Points, in no order, along strands that fork, close into loops and pass close to each other.
Two points are linked if the straight distance between their rows is under 72. Some points are linked to none.
Naz: [ -7   2  -4  11   3 -18   8  -8  14   2  -1  13 -25   4  -2 -17 -18 -16
 -15 -12  13  -5  17   5  -3  -5  -2  16   8  13   7  -8   1   7  13  11
 -20 -11]
ter: [ -7  -2   1   8  -2 -13  -6   6   7 -11 -15  -4  -2 -11  30 -19  -4  10
  -7 -16   4   0 -18  10 -10  27   6  -4  16  15   4   9  -4  -4  15  11
 -24  -7]
gava: [  4   9   4  -4  -1   4 -10 -14 -15 -10   1 -22   4 -19   8  -1 -16  14
  -4   1   5  -7  -7 -19  -8  14   0 -35  -4   3  13   9  -6 -19  23  15
   4  35]
moma: [ 19   1   7 -12  -3   1  13   6   0 -11  28   5  -6   4  -4  28  -8 -20
 -32  15   7   5  35 -28  -8 -11  -2   1   7  18  10 -20 -27  -3 -22   1
  22  16]
bam: [ -2  13  -5  -6 -17  35  -3  -4 -15  -1 -12 -14  22 -12   3  11  14  23
  14  -9 -26   6 -27  10  -8  10  10   5  -5  -6  -9  27 -12  10  -8 -19
   4 -51]
todot: [-32   6   0  -7   6  -7 -27   0   1  10  34   0  17  -4   9  11   1  -9
 -38  15 -11   7 -10 -16  -6 -20  29   7   6 -10  12  -5 -36   6   0  21
  18  -4]
lutu: [ -2   7   2  13 -10   9  20  -1   3  15 -15  22 -21  -8  16   5  20  -8
 -15  -6   7   6   1   3   1  -6   8  24  19  -8   6 -20  -3  12 -17   3
  -1 -10]
Noti: [  8  -5   1  -2  -2  25  -2  -3 -22 -20 -12  -6   3  -9   7  15   1  -2
   2 -13 -12  24  13  -5 -12   7  -1 -19  13  17   7  12 -22 -12  14  -1
 -11  -3]
dira: [  9  -9  -1  -3  13   4  -5  -3 -12 -19  -4 -18   1   7  -9  17 -10  -8
  -8 -23 -16   8  16 -23 -28  -4  -6 -25   8   4  -5  11 -26  -3  13  -8
 -14 -19]
Muduf: [ -9  25  16 -24  -9  17  -6  10 -20   7 -12 -31   9 -12  16   1  42   1
   7  20 -20 -12 -13  -8 -19  -5  12   6 -13 -27  -6   7   7  -8  18  -7
  -8  -2]
fidu: [ -8   0  -2   5  10 -12   0  -9  22  18  -1   4  -1   3 -10 -32   9  26
  16   6   3 -26 -29   3  14   0   2   5 -30 -19  -5  12  32   5  -8 -22
   3 -31]
Mame: [ 10 -15  -2  -6  31   9   6  -5  -7  -8  11   4  -4   8  10   1 -10 -31
  -6   7  -9  -7  39 -26 -11   8   4 -14  -9  20  -1 -11  -6   4  20 -25
 -24  -5]
Gubed: [ 16   0 -17  21  10  11  -4 -11 -10  -9 -25   4 -12  10   3  14  -8   8
  -4 -39  -3  18  -8 -12  -1  -9  -7 -17  -2  -1   9  13  -9  14  -6  -3
  -9  -6]
Vafo: [  2 -24   3  -2  24 -10 -11   1   3  11  -4  18   8   0  -5  -2  -8 -17
   9  -7   7 -24  18   0   3 -15  -7  -1 -14  -5 -20   5  31   7  13  -7
 -14  -2]
kage: [  8  14 -14   8 -11   9  21  -8   8 -39   8   2  -5  -3 -10 -20 -19   2
   4 -11  -6   3   7 -21   2   4 -12 -16 -13  12  12   3 -16   3   8  -2
  -6  25]
bevud: [  5  20  -3  -6 -29  31   8  -2 -10  -3  -6 -18  14 -10  -3   1  23  32
  18  11  -9  10 -25 -13   3   1   5  -5 -18 -15   2   6  -6  -5 -25 -18
  28   7]
zazas: [ -6  -4  -7   3  20  -5 -17   3 -11  -2  18  23  -2  20  26  24  -1 -22
 -34  -1   1  15   2   2   7  -3   9   0  11  23  13 -20 -35   7   2   7
 -20 -18]
fab: [  0  24 -12  -3  -7  16   8  -8   2  -7  -8 -15  18 -13 -11  -8  -9  38
  35  -1 -16  -2 -35  -3   8   5   4  -9 -29 -22  -2  13   8   3 -13 -19
   9   4]
bome: [-19   8 -13  -3   2  12 -20 -12 -13  24   7 -10 -20  24   1 -10  26   6
 -32  18 -23   6  -8 -40   4 -13  16   0  15  -8  13 -10 -18  -1 -20  -4
  15 -13]
Fip: [-12  23  -3 -10   2   6   4  -9  -1  -1  -5  -4  34 -18   1   4 -28  11
  16 -22 -12  -4 -19   4   5  26   2 -20 -19   8  -9   6   1  -8  11   6
  -7 -12]
Rike: [  8 -23  -7   5  20  14 -16   0 -11  -3  10   5 -23   5  22   4  11  -5
  -5  28  -3   7  24 -11  -8  -6   7  -1  21 -11  11 -16   5  -2  15  -9
  -6  16]
fufo: [-17   0  14 -19   9  -8 -31  10  -6  11  36  -6  26 -22   6   2   6 -12
 -23  29  -3  -2  -1 -29  -7 -12  15  -3   1 -10  15   2 -15   6   8  10
  24   3]
lidek: [  6   8   0   9 -18   7  44   4  11 -23 -12  25   8 -18  -9   7  -9   4
  16   7  -9   2  17  16  18  10  -6  20  10   2  -5 -18   6  -3 -27  -2
  -2  28]
gikof: [-12  -1  10  -7   1   3 -27  17  -4  20  -9  -8   4  24  12 -12  49   5
  -5  23 -10   7 -28   5  16   3  11  17  20 -12   1   0  18 -13  -8  -9
  -4 -11]
nogo: [ 19   3   5  -2  -1  16  17  -1  -1 -22  -1  14 -21  -2   8   1 -10 -18
  -6   5 -10   4  32  -6  -1  11 -11   5  14  31   7  -9   2  -9  -3  -8
 -20  22]
mil: [-18   6  -1  -6 -21  22  -1   0  -3  15  -8  -1 -12  -7  -5 -11  34  10
  -4  -1 -19  22 -21 -11  -1   0   3   8  13  -4   9  10  -1   2 -28  -4
  16 -38]
zekeb: [-10   1   9   8  -1 -20 -25  11  -7  26   9  -4 -10 -19  -2  -8  -4  -6
 -18  44  17 -21   5  -2  11 -26   5  26   3 -17  18   0   5   9  10  17
  23  22]
Fivut: [ -2  -2 -10   1 -11  32   1  -9 -13  -2 -10  -7   3  -9  -6  13  21   8
  -2 -16 -19  21 -10  -9 -16  -4   7  -3  -2  -3   2  14 -24   8 -12  -8
   6 -43]
subo: [ -8  14   7 -21   6   8 -32   3 -14  24  -9 -30 -12  -5   5 -15  33   5
  -4  26 -17 -11 -18 -23  -5 -12   9   0  -6 -25   9  17  21  -5  11  -4
  -2   1]
mok: [  5  -7  13 -12   7   7  14  -7  -4  -2  19  10  17  -6   2  12  -1 -18
   5  -8   4  15   1  13  12  29  -1 -20 -24  39   6  -3 -24 -10   4  -2
   0 -26]
laki: [ 17   2  22  -3  -3 -14   4  12  22 -11  16   4 -30   3   2 -15  -8  -8
 -14  14   5   8   3  22   2  22  -5  12  24  36  19  -8  -1 -20  -8  18
  -9  12]
Veru: [-21  28   3 -17  -5  19  15   5  -6  -7 -21  -2  20 -35   9 -10   3  -5
  20   0 -29  -2   1   0 -10  14   6   7  -9  -1 -13   0   3  -3  14  -3
 -28  -5]
fuza: [  0  18 -10   2  -4   4  15  -7   3  19 -35  -4 -19  -2   6 -18  14  13
   8  12  -1 -39  -5 -11  15 -11  -1  12 -25 -19 -14   0  26  -3   1 -12
   3  27]
Safon: [ 13  -2   0  -7  -1  -7 -10   1  -3  -6   1 -15   2  23   6  -6 -13 -17
  -5 -10   3 -13  16 -11 -14   9  -5  -2  -5  18 -22  -4   3  -2  18   1
 -31  23]
darar: [-12 -11   5   5 -11 -13   4   3  16  -8  32   2  17   1  -4  -1  18   8
   2  14  16  18 -21  22  -2   2  12   7   4 -12   8 -16 -20   4  -5   2
  11 -20]
rumov: [ -7  27  17 -22 -17 -14   5  14  10  20  27   1  13  11  -6  -3 -28 -21
  -1  13   8 -23   7  16   7  17   1  21  -9  13 -22  -4  12  23  -5   0
   5   5]
geb: [ 12   0  -5  -7  27  10  15  -7  -4  -6  13   1 -24   3  10   3 -29 -19
  -9   9  -2   8  41 -31 -15   2  -1 -30   0  11  20 -13 -12  -9  15 -17
   6   7]
duvab: [  7 -21   2  10  23   5   4  -6 -15  -3 -18  22   5  -8  19  22   3 -15
  12 -17   6  15  10   7  12   6  -8 -12 -10  23   0   0   7  -2   2 -12
 -20 -14]
nud: [  2 -16 -10   7  -8   1 -13  17   6  -9   3   6   0  23 -21   6   2 -17
  -4  -5 -10   1  18   6  -5 -19 -10  27  18 -18 -13  10   4  28 -13   0
  -6   6]
kosel: [  5 -17   3   9  11 -12  -2 -11  -5  20 -12  -1  -8  -6   1  -1  -5   5
  12  22  29 -32  15   1   4 -20   1  -1  -8 -17 -11 -10  24 -16  22  -3
   5  32]
duf: [  9   5   3   1  -5   7  -9  16  -4  17 -18  13 -16 -20  -7  -1 -11  -2
 -13  12  -3 -28  22 -23   2 -29 -12  12   6 -23  -5  17   4  27 -18   3
  28  21]
roros: [ 20  11   2   5   2   5  28  -3   3 -20  -1  12 -11   7  -7   9 -14  -9
   3  -8   1  15  18   7  14  11 -10  -5   3  28   6 -13   2 -29  -5   7
  -5  37]
Doz: [  8 -21 -10  15   3  10 -12 -13   1 -17   8 -10 -13  17  -2  -7  29  18
   7   2  -6  20 -19   2  -9  -3   5  -4   9  -4  15  -3 -13  -7  10  -9
 -10 -19]
mifo: [  3   9   7  -1 -13 -11  -9  23  -3  21   2  13   4  -6  -2   1 -21  -9
 -16  30  17 -41  16  -6  13 -22  -4  29  -2 -13  -4  -1   4  23   0  11
  28  22]
Pipuf: [ 14 -20   4  -6  13   2  -2   7 -14  -8  -7  17  18   3   5  23  -5 -14
  28  -8  -1   8  12  18  12  19 -21 -11  -9  27 -16   2  13   2 -15 -13
 -12   6]
pati: [  3  16  17 -27 -20   1   9  11  11  12  37   0   3  -1 -17   6 -21 -22
  -1   7  -9  -2  13   6  -3  17  -4  13  -4  21 -15  -2   2  13 -27   7
  11   4]
Furo: [  6  -8 -15  12 -10   0  -3   4  11   4   8  19  -4  -3 -20   7 -18  18
   5  -4  11  -1   0  -2  14 -20 -20  -6  -4 -13   3  17  -2  36 -30  -2
  38  -2]
devut: [ -4   3   1  -4 -23   3  -6  13  -3  -6 -11 -15   6   6 -16  11  -4  -1
  13 -12  -7  16   7   4 -21 -17 -10  12  14 -19 -24  15   1  13 -15   6
  -6   9]
vagug: [  9   1 -14   2   2   9  -8  -2 -17 -21 -23   7  15   6   6  20 -18   2
  13 -43 -17  12  -6   0   2  15 -14 -14 -14  17  -6  20  -6  33 -10 -12
 -15 -18]
Zadus: [ -1  29   4   3 -26   8  30   5   2  -1 -15  20  -1 -16  10   7  -4  -6
  -2  -5   0   5   8  10   1   2  -1  27  15  -2  -5 -15   0  14 -26   2
  -2  13]
buzif: [ -6 -14  11  11   0 -14  -5  21   8 -20  -4  -2  12  -9  26 -15  -1  20
   2  -7   6  13 -28  28  -7  31  13 -11  21  11  17   5 -19   6  -9   8
   2 -29]
nite: [ 19 -27 -10  15   6   4  -5   8   2 -19  -3  19 -27  10  23   3  10   2
  -8  15   4  -8  17   5   2   0  -5  19  33   0   6 -12   6  -1   6  -5
 -15  27]
Pef: [ -5   0  -7  12  22   8  13 -19  -7   9 -25  10 -15  -8  20   7  -7 -13
   0 -26   1   9  17 -12  -7  -4   9 -11   1   7  -1 -11  10  -3  15  -7
 -25  -5]
rer: [-23  -4  10  -2  -1  -9  -5  -1   6  17  30   4   8  -9   4   0  33  -8
 -15  31  14   9 -11  10   2 -15  25  21  10 -24  13 -25  -8  -7   2  10
  15  -3]
bir: [ -2 -11 -13  14  22 -25  16 -14  14 -15   3  24 -17  20 -11  -1   4 -18
  -3 -25   4   2  20  11  -1 -12  -4  12  -8  13  11 -16   1  12  19  -9
 -19 -30]
sanu: [ 18 -38 -15  33  -1 -30   2   5  17   2 -27   5 -26  19  11 -28  10  33
   0  -2  11 -34 -11  11  16  -2   1  19   1  -2 -10   1  16  -9   1  -2
  10  11]
Govod: [ -9  -2  -1  -4  -6 -17 -12  -6   2  -5  29 -17  -3   4   1  -1  -2   7
 -18   7  20  11  -9  10 -11  -1   5 -12  16   6  19  -8 -23 -19  26  28
   5  -4]
Tatiz: [ 16 -26   9 -11  22  -2 -17  14  -4   1   3  19  -8   5  -4  14 -13 -28
  10  -7  -8   1  20  10   6  13 -24 -10   0  27 -11  16  20   4 -17   5
 -11   3]
bup: [ 13   1 -12  20  16  -3  11  -8  -7 -28 -17   8 -19  17  13   8  -7   9
  -7 -39  11  34 -12   9   2   3  -9 -13  10  20  28   6  -9  -7  17   0
  -8  -3]
razar: [  4  14 -14  14  -6  -1  15   5   5 -16 -18  17  14   3  20   0 -19   9
  12 -28  -3   0 -11   4  13  22  -8   3  -7  12  -9   9   3  31 -12 -14
  -9   8]
suvu: [ -1 -13   4  -1  -9   5  -1  17  15   8   4  22  -9  -1  -7 -22  30  11
  10  27  -9 -24  -6   9  20  -3  -5  23  13 -22   2   9  19   5 -16  -8
  28   2]
vupal: [-14  39 -14  -7 -11  -2  30 -10   0   9 -34 -16  -1 -17   8 -10   8   4
   8   6  -9 -19 -14  -7   1  -1  13  12 -30 -21  -9 -16   4   0  10  -6
 -18  31]
rog: [ -7  -5   8   2   1   1 -19  12   4  16  -7   4  -2  -2  10  -6  22   9
   5   3   6   8 -22  16   2  -2   3  10  11 -19  -6   9  17   9  -6  -3
  -2 -13]
sizip: [  0 -27  -3  26  23 -25  17 -13  17 -15 -12  15 -13   6   5  -5  15   4
   9 -26   8   7   2  20   3   0   1   8  -6   7   8 -11  12  -2   7 -10
 -15 -30]
luvu: [ -7   0  14 -14 -13   0  -6  19   8   4  24  11   3 -11 -23  -2 -18 -25
 -13  18  -7  -3  28   1  -1 -10  -9  24  17   3   2  14  17  17 -19  11
   5   8]
Lasa: [  3  11 -13   5  10   1  -4 -10  10  -1 -16  -3  13 -10   1 -17 -10  34
  34 -14 -11 -13 -31   0  10   2   3  -2 -34 -13  -9  17  29   5  -7 -23
 -10  -9]
refe: [  0  16  -8   2   4  14  24  -9   1 -37   5  -4  17  -5 -24   1 -12   9
  14 -25 -27  23  -4  11  11  26 -11 -17 -13  33  13  14 -23 -25  16   5
   4 -12]
gemog: [-12  22   9 -22  -8   9   8   0   0   2   1  -4  18 -21  -6  -4 -13 -15
  17  -4 -20   0   7   1  -6  21  -3  -5 -10  18 -15  -4   2 -12   1  10
 -13   9]
tibol: [  1   0  -5  -3  -4  14   3 -17  -2   9   3 -17   2  13 -25  -7  23   6
   0   1  -8  -6 -13 -27 -12 -17   9  -7 -22 -23  -6  -4  -4   0 -14 -21
   6 -20]
kifa: [  6 -38  -6  10  35  -1 -11  -9   0  22  -3  21  -7  10   4   7  20  -1
   3   0   4 -27   8  -1   8 -15   8   0  -8 -16 -13  -8  30  -7  16 -17
  -4 -13]
Zos: [-14  -3   9  -8 -14   9   4  13   9 -24  10   9   3 -29  -5 -21  -1  -6
  12   6 -21  17   7   7 -11  16  -8   7  13  11   6  20  -3   9  -5   3
 -10 -15]
kita: [-19  11  16 -11   6 -22 -25   3   1  26  24  -1  15 -19  11 -13  -6 -12
 -20  28  21 -16  -8  -6   4  -9  11   6 -10 -12  11  -6   1  11  18  15
  11   5]
Molov: [-33  17   2 -20 -17  10  -1   6   3  32  -3 -22  -3  -3 -16  -2  23   0
  -9   0 -12  11 -15  -5 -12 -19  10  17   2 -27   2  20   9   5 -16  10
  17 -35]
laton: [ -4  11  -3 -12   7   3  -8 -13 -12  29 -27 -27 -25   2   1 -21  21  10
   2  25  -6 -31  -5 -27   1 -14   7  -7 -21 -24  -4   5  31  -8  11 -18
  -5  16]
debug: [ 15   3  11 -11  -5 -12  15  -3   6  -1  17 -13  -6  18 -27  20 -15 -17
  -7 -10  13  20  18   5 -14 -12  -6 -12   1  18  -1  -9 -14 -23  -7  17
  11   7]
Bubut: [  4 -14   8 -17  -3   9 -22  11 -16 -14  16 -13  40   6  -5  20   0  -5
   8  -2  -7   5  -2   3 -16  12  -6 -11  -6   5 -16  14  -9   8   5 -10
  -8 -18]
vinos: [ 11   3   0   1  -1  24 -20 -10 -16 -12   2 -15  29 -19  15   4   7  27
   2   2   3 -14 -30  -4  -9  12  11 -20 -16 -11   6  15 -10  -8  17 -10
  -3 -19]
vov: [ 11  25  -4  -3   7  30  18  -1  -8 -17  -3 -19 -13  -7 -12   8 -10  -5
   1 -19 -38  14   0   3   5  31   2 -15   1  27   1   4 -14 -45  21  28
   0  23]
liluv: [ -6   6  -1   3  -1 -14  -5 -21  -4   0   4 -31 -14  -4   1  -4 -22  15
  -8  -5  20  -2 -10   6  -9   8   3 -30   7   5  22   3  -9 -32  38  31
  -1  14]
vis: [ 16 -17 -15  22  -8 -15 -17   5  12  16 -12   6 -12  22   4 -18   6  34
  -3  13  23 -36 -23   4  27  -6  -5  15  -9 -11  -8   2   7   7  -2  -4
  21  15]
zeken: [ 11 -26  -2  16  11 -24 -25  -3   2   7   4   1   4  24  -9  14  -2   6
   0  -3  32   2   0  15   4 -19  -9  -3   3 -10  -5  -7   3   2   4   7
   3   5]
bitol: [  6  -5   9  22  -6 -21  42  12  20 -25 -14  12   8  -3   8 -14  -6  13
  11   6  12 -12   1  26  10  16   5   9   4   3  -1 -19   5 -10 -19  -1
   6  29]
Kug: [  2  -7   3  -2  -8 -22   7   3   8 -15  33   6  18  18  -2  18  -3   4
   3  -8  23  25 -15  27   4  14  -9  -9   0  20  14 -13 -25  -2  -4   9
  15 -21]
toze: [  7 -25  -4  17   4 -17 -19   7   5  25   1  22  -2  17  -2   6   5  12
  -5  18  26 -27  -6  17  20 -21   1  19   2 -19  -6  -8   3   3   7  10
  23   9]
Tota: [ -7   6   1 -12 -17   0  12  -2 -14  20 -20 -10 -25  11  -2 -17  45   2
  -1  35  -5 -18   0  -7   9  -4  -3  21  19 -16   3 -10  26 -18 -10  -7
  10  20]
lesa: [  7  -9  -3  -6   8 -23  -4  -4   2  -7  30  -5   2  24 -15  21  -6  -3
 -10 -10  25  29  -1   9 -11 -20  -8 -19   2  14  18 -12 -27 -17   9  13
  14 -14]
fubi: [  6  13   7   2 -25  -8  31  -4   8 -16  12   0   6   7  -9   7 -12  -3
   5  -7  17  21   4  18   0   5 -10   3   3  13   4 -16  -6 -18 -10  14
   4  23]
dadu: [-13  15  13  -8 -11 -27  17  15  14  16  13  14  13   1  -3   3 -23   3
  25  21  22 -28   7  33  20   2   1  22   2  -7 -23  -1  25  18   0 -10
  18   4]
gopu: [  5 -20   6   2  11   5 -10  -4  -5   6   0  -3 -13 -11  15 -10  25   3
  12  32  10 -14  10  -5  -2  -8   5   2   7 -22  -1  -9  27 -11  16 -13
   0  32]
vason: [ -3  26 -19  13 -11  14  24  -5   6 -15 -17  11   3 -17   3 -18 -15  11
   5 -17 -14  -6 -10 -17  14   8  -4  -1 -21  -8   0   2  -4  21  -9  -6
  -4  24]
resoz: [  8  18  -4  -3   4  19  -4  -2  -7 -11  -3  -2  17 -13   1   2 -31   9
   5 -26 -20   2 -17 -12  18  37  -5 -30 -19  28  -2  22  -7  -9   3  14
   2  12]
ganak: [ -9 -12   2 -10  -5  10 -13   4  -4 -19  17 -17  20  -3 -20   1  -2 -12
  -2  -9 -21   3   9 -11 -25  -3  -3  -9   2  -3  -8  21 -10   6  12   0
 -10 -24]
goput: [ 11 -12  15  -2  -7 -18  -6  16  11 -13  15   8 -13  19 -10   0  -4 -14
  -4   3   4  17  11  34   0  11 -15  22  30  24   1  -4   9  -6  -9  16
 -20   4]
nada: [ -8   1  15 -11   3 -23 -17  13   0  19  10 -17   6   0 -18  -1 -28 -24
 -23  10   6  -9  20 -25  -8 -13   3   4   0  -8  -8  10 -15   9   3   9
   9   3]
Bod: [  3 -13   0  -5  15   5  -5  -9 -10  -5   3 -18   4   7  14  -4  -3 -13
   4   7   0 -12  23 -18 -22   4  11 -10  -4  -5 -15 -15  10  -8  33 -16
 -30  17]
depum: [ 23 -17   0  10   6 -16 -20 -13  -7 -14  -3 -14  18  27  -5  21  -2  15
  14 -21  22  16 -12  12 -12  -9  -8 -18  -4  -6  -3  -4   3  -3   7   0
  -7   3]
tuvod: [ -8  24   1  -5  -8  23  17  -8 -10   1 -22 -13   9 -22  15  -5  22   3
  12   3 -11  -6  -9 -11  -8   2  14   2 -20 -13 -10 -14  -2  -9  12 -15
 -14  11]
Gopob: [ -5 -17   6  21   8 -13  20  -9  12   7 -19   2 -10  12  10 -13  31  -3
   8  -9   8   1  -6  24  -6   3  15  23   6  -8 -11 -22  17 -10   3  -9
 -25 -19]
pize: [  2   6  -9   5 -17  -3  -7   2   1 -23  -8 -15   6   5  15 -18  -6   7
   2 -15  -1 -10  -9  -1 -15  17  -7  -1   0   5 -11   6  -4   7  18   3
 -30  15]
guf: [-11  -8  -1   1 -12  -4  13 -16   3  19  14 -15 -17  -5 -12   3  26   3
  -5  24  16  14   3  -6 -12 -29  15   6   4 -27  14 -19  -5 -14  -6  10
  26   3]
buzov: [ 19  -2  -9   3   8  13   4   1 -16 -22  -3  -3 -16  20  18  14  -8  -7
  -8 -14   5  30  12   3 -10   7  -5 -15  20  25  17  -4 -19 -20  25  -3
 -10   6]
Gonen: [ 17   9  -1   4 -11  -5   5   5   6   2  -5  13  -8   3  -8  -5 -36 -12
 -10  -2   8 -25  25  -8   9   1 -19   5  -3  19 -12   0   3  10 -10   9
   2  30]
fom: [  8 -14  -9   4   8  -9 -11  -3  11  -5  18   4   2   1 -21   8 -18   3
  -7  -7   9  10   4 -21  -3 -23 -15 -23 -13  -9   9  13 -20  20 -18  -1
  20 -11]
tila: [-11   0  -3   2   8 -11 -23  -3  -4  13  17  10   8  13  13  19   5  -7
 -30   1   9  12 -10  -3  -2 -15  14   2  11  -7   5 -16 -29  11   0  12
   0 -11]
gebu: [  8 -13   6   9  26 -14 -18  -4   2  26  -8   2  -6  -4 -13  15 -17  -1
 -16  -6  17  -7   4 -27   2 -24  -5 -19  -6 -25  -4   9 -12  15 -13  -7
  17 -11]
tapov: [-11   8   9 -11  11 -21  10   3  14  12  10  16  25  -9   2  -5 -21   6
  32   3  13 -18  -1  20  17  13  -5  -4 -22   6 -22  -4  28   4   0 -11
   7  -1]
gav: [  1   6 -10   5 -16   6  -7   6   6  18   1  11 -13  -9  -4   0   6  13
 -13  11   9  -2  -3 -17  10 -24  -5   9   3 -18   7   4  -9  25 -30   5
  42   6]
beled: [  0   6  -1   8  -6  -7  -1  -3   7   3  -6  13 -13 -11   0  -8 -18  -3
  -5  -7  17  -1  11  -1   6  -6 -11  -4   3   5   7   4   3   6  -1  13
   0  12]
gosu: [  1 -12  -6   8   4   8  -2   4  -4  26  -6  31  -9  12   6  19  30  -7
 -14   0   7   0  -7   4  16 -13   2   9  11 -10  -3 -17  -4  12 -22  -4
  17 -21]
siga: [ -6  20  -9  -5   9   9  20 -11  -6 -11 -19 -18 -16 -12 -15   1 -27  -2
   7 -22 -24  22   9  -5   1   9  -1 -15  11  12  10   2  -4 -38  18  29
 -17  22]
fam: [-20  14  -8 -21 -14   7   5 -14 -10  18   2 -15   2  22 -21 -19  29   4
 -18  19  -8  -7 -14 -37   7 -10   8   2  -2 -11   7 -10   1  -7 -16 -17
   7 -28]
Ligul: [ -4 -11 -10   7   6   5 -12 -15   0   6  13 -16 -11  18 -16 -11  16   3
  -8   5  -5   2  -8 -14 -10 -21  17  -2  -3 -24   5  -9  -9   4  11  -5
  -5 -13]
Vatu: [ 11 -13   0  -2   6 -18  -8   3  13   8  14  12   3  15 -16 -13 -27 -21
  -3   4   8 -36  23  -2  10   0 -16  11 -17  16 -22   5  16  11   5   2
  -2  15]
Luza: [ -2  13 -11   0  -2   0  13 -10  15 -24   7   3   2  -9 -31 -16 -29   3
  20 -22 -22  18   4  -1   7   8 -20 -16 -15  17  10  14  -6  -2  -3   8
   1   1]
Pokub: [ 20  -8   4  -7  -4   1   9   7   3 -14  20  17 -22  12 -13  19 -10 -17
 -24  17   3   2  36   0   0 -16 -13  11  25  20  11 -14  -2  -4 -13   6
   1  17]
ledo: [ -3  -2   1   9  -4  -8  14 -22  -4  17  -2 -15 -18 -16  -9   3  -4   5
   2  18  28  -7  12  -5  -2 -26   7  -6  -8 -23  12 -16   0 -12   7   6
  22  29]
Davem: [-10  18  -4  -7 -22  25  -2   5 -18 -15  -4 -13  35 -20  12  23  -3  15
   2 -12 -13   4 -10  17  -6  27  -3  -9  11  14 -12  20 -20   2   1   1
   8 -30]
taf: [-12  18  -4  -5  19  -1   8 -14  -9  19 -41  -4   9 -18   3  10 -22  -2
   9 -27  -1   9   0  -4  -1  -5   8 -11  -9  -6 -16  -8  13 -15  11  14
 -25   7]
zetip: [-27   4   0 -11 -22  14  -2   5   5 -13  12 -13   9 -26 -15 -14   3   2
   9  -1 -27   3  -6   0 -23  -1  -1   6   6 -15  -1  25   0  11   4   7
  -4 -18]
Siru: [  8 -22  -1  25   6 -13  -3   1  17 -36  -9  -8  -2   9   7 -21  16  27
  12 -16  -2  18 -26  19  -7  15   6  -6   5   4  22   7 -14  -1   1  -8
  -7 -29]
mudob: [  5 -26  -4  16  19   9  10 -15  -7   8 -11  10  -9  15  18   7  33  -8
   6  -1   5  -1  10   7  -3  -4  16  10   1  -6 -13 -27  17  -9  14 -27
 -20 -14]
Kudol: [-20  -4  10  -1  14 -15   5   2  23  11   6  11  13 -17   0 -23   5   9
  23  14   9 -23  -9  13   9  -2   5   5 -26 -20 -11   7  33   6  10 -16
  -2 -14]
simal: [ 17  17   1  -3   1   4  -3  -2  -1   8  11   0  -2   5   6   6 -26  -6
 -15 -23   7   3 -12 -14  12  26  -3 -29 -19  27   8   8 -13  -1  -4  18
  16  14]
Zuv: [ 10 -25   3  15   5  -8  -2  18   8 -32  -2  16 -17  10  15  -6  14  -5
  -2   9   0  16   9  22  -4   9  -5  19  38  15   9  -5  -2  -3  -2   0
 -27   2]
Zapif: [ -6   3  12 -18 -14  17   3  -3 -18   4  10  -6  33 -22  10  29   4  -4
  -5   1   2  11  -1  13  -3  25   4 -16  -3  26  -1   7 -26 -14   3  10
  20 -30]
geko: [  8 -28   0  30   8 -36  24  19  27 -18 -20   7  -4   2  15 -29  -3  21
   6  -3  12 -24   4  31   2   4  11  11   3   3  -9  -7  18  -7 -14   5
   6   8]
mati: [  4  18   8  -4  -7  15  10  -9 -12 -12  10 -17   4 -16   8   3  -3   1
  -2  -1  -6   0  -4  -2   1  34   3 -22   1  23  11  -2 -12 -40  19  22
   7  26]
Vur: [ 11 -18  -3  -1   3  -2 -26   6 -15  -8   8  -1  28  21   6  33   9   8
   6 -10   8  19 -24  15  -7   0  -2  -4  -2  -6  -6   2 -11  17  -7  -8
  -3 -22]
dapi: [ -7 -14 -14   5  11   9  -8  -8  -4  24  -1  -3 -25  32 -16  -8  23  -9
 -19  19 -17  -7  11 -22   4 -21  12  13  22 -23  -2 -12   2  -3  -5 -10
   8  -1]
Pezi: [ -3  -5   4  -7  -8  10 -11  16   6 -15  10   9  -3  -7 -14 -19  -7 -26
  -4   6 -19  -1  23  -5  -5  -1 -12  20  19   4  -3  19  15  21  -4   0
 -24   9]
sovu: [  3  -3   0   1  15   1 -11   0  -3  25  -6  14  10   8   1  22   8  -5
  -8 -10   8  -4 -10  -9   1 -17   0  -8 -13 -20  -8  -3  -3  23 -21 -13
  11 -25]
gen: [-14   0  12  -7  -3 -14 -21  22   6  14   3   3  15  11   0   3  -8 -10
   9   0  11   2  -4  29   3  -2   0  19  15 -13 -14  17  26  22   5   0
  -7 -10]
zezad: [-17  24  10 -21 -20  -5  -9  18  -6   7  -5 -14  15   1   0  10 -14   0
  19  -4  -4  10   0  22 -13  -4  -1  13  17 -12 -28  18  16  20  -3   6
  -4   0]
Bako: [ 15   1   9 -13  13  -1   1   2   3  17  19   1  -6   3  -8  21 -18 -21
   0 -27  -2  11  -6   5   6  16  -8 -32 -25  30   1   4 -15  -3 -18  14
  17 -13]
dimu: [-12   9 -13   3  12  -7  14 -20  -1   5 -25 -15  -8 -17  -8  -8 -28   4
  14 -13  -5  10   8  -2   0  -3   4 -10  -5  -2   0  -4  10 -25  25  17
 -25  27]
Num: [  0  16  -4  -1 -20  20   0   0  -4   6   0  -2   4 -18   5   8   8  19
  -1  -1   4  14 -17 -18  -2 -11   1 -10  -8 -18   9  11  -7  17 -26  -2
  34   6]
Zuf: [-16   8  13 -14  -5  -2   1   4 -10  18 -25 -19  -9  13  11 -24  53  12
   5  30  -2  -6 -20  -4  10  11   3   7  15  -7   7  -4  26 -26  -8 -13
  -5  -6]

How many points has the smallest loop of links through each point below? Write - if it is on no loop.
depum -> 33
tibol -> 5
fuza -> 6
Gopob -> 10
razar -> -

A fork is a point with three links, a tip a point with one. Leave the first point through the second and follow the links. Name the first fork or tip that comes.
bam, Davem -> tuvod
Bubut, Vur -> gav
Tatiz, Pipuf -> lesa
Num, bevud -> Pezi
geko, sanu -> ganak

A piece is all that can be reached along the links. How many separate loops has the piece of each point below (a circle has one, a figure eight two, a Y none), and how many tips (points with one link)?
fab -> loops 1, tips 3
Pipuf -> loops 0, tips 3
Fivut -> loops 1, tips 1
bome -> loops 1, tips 1
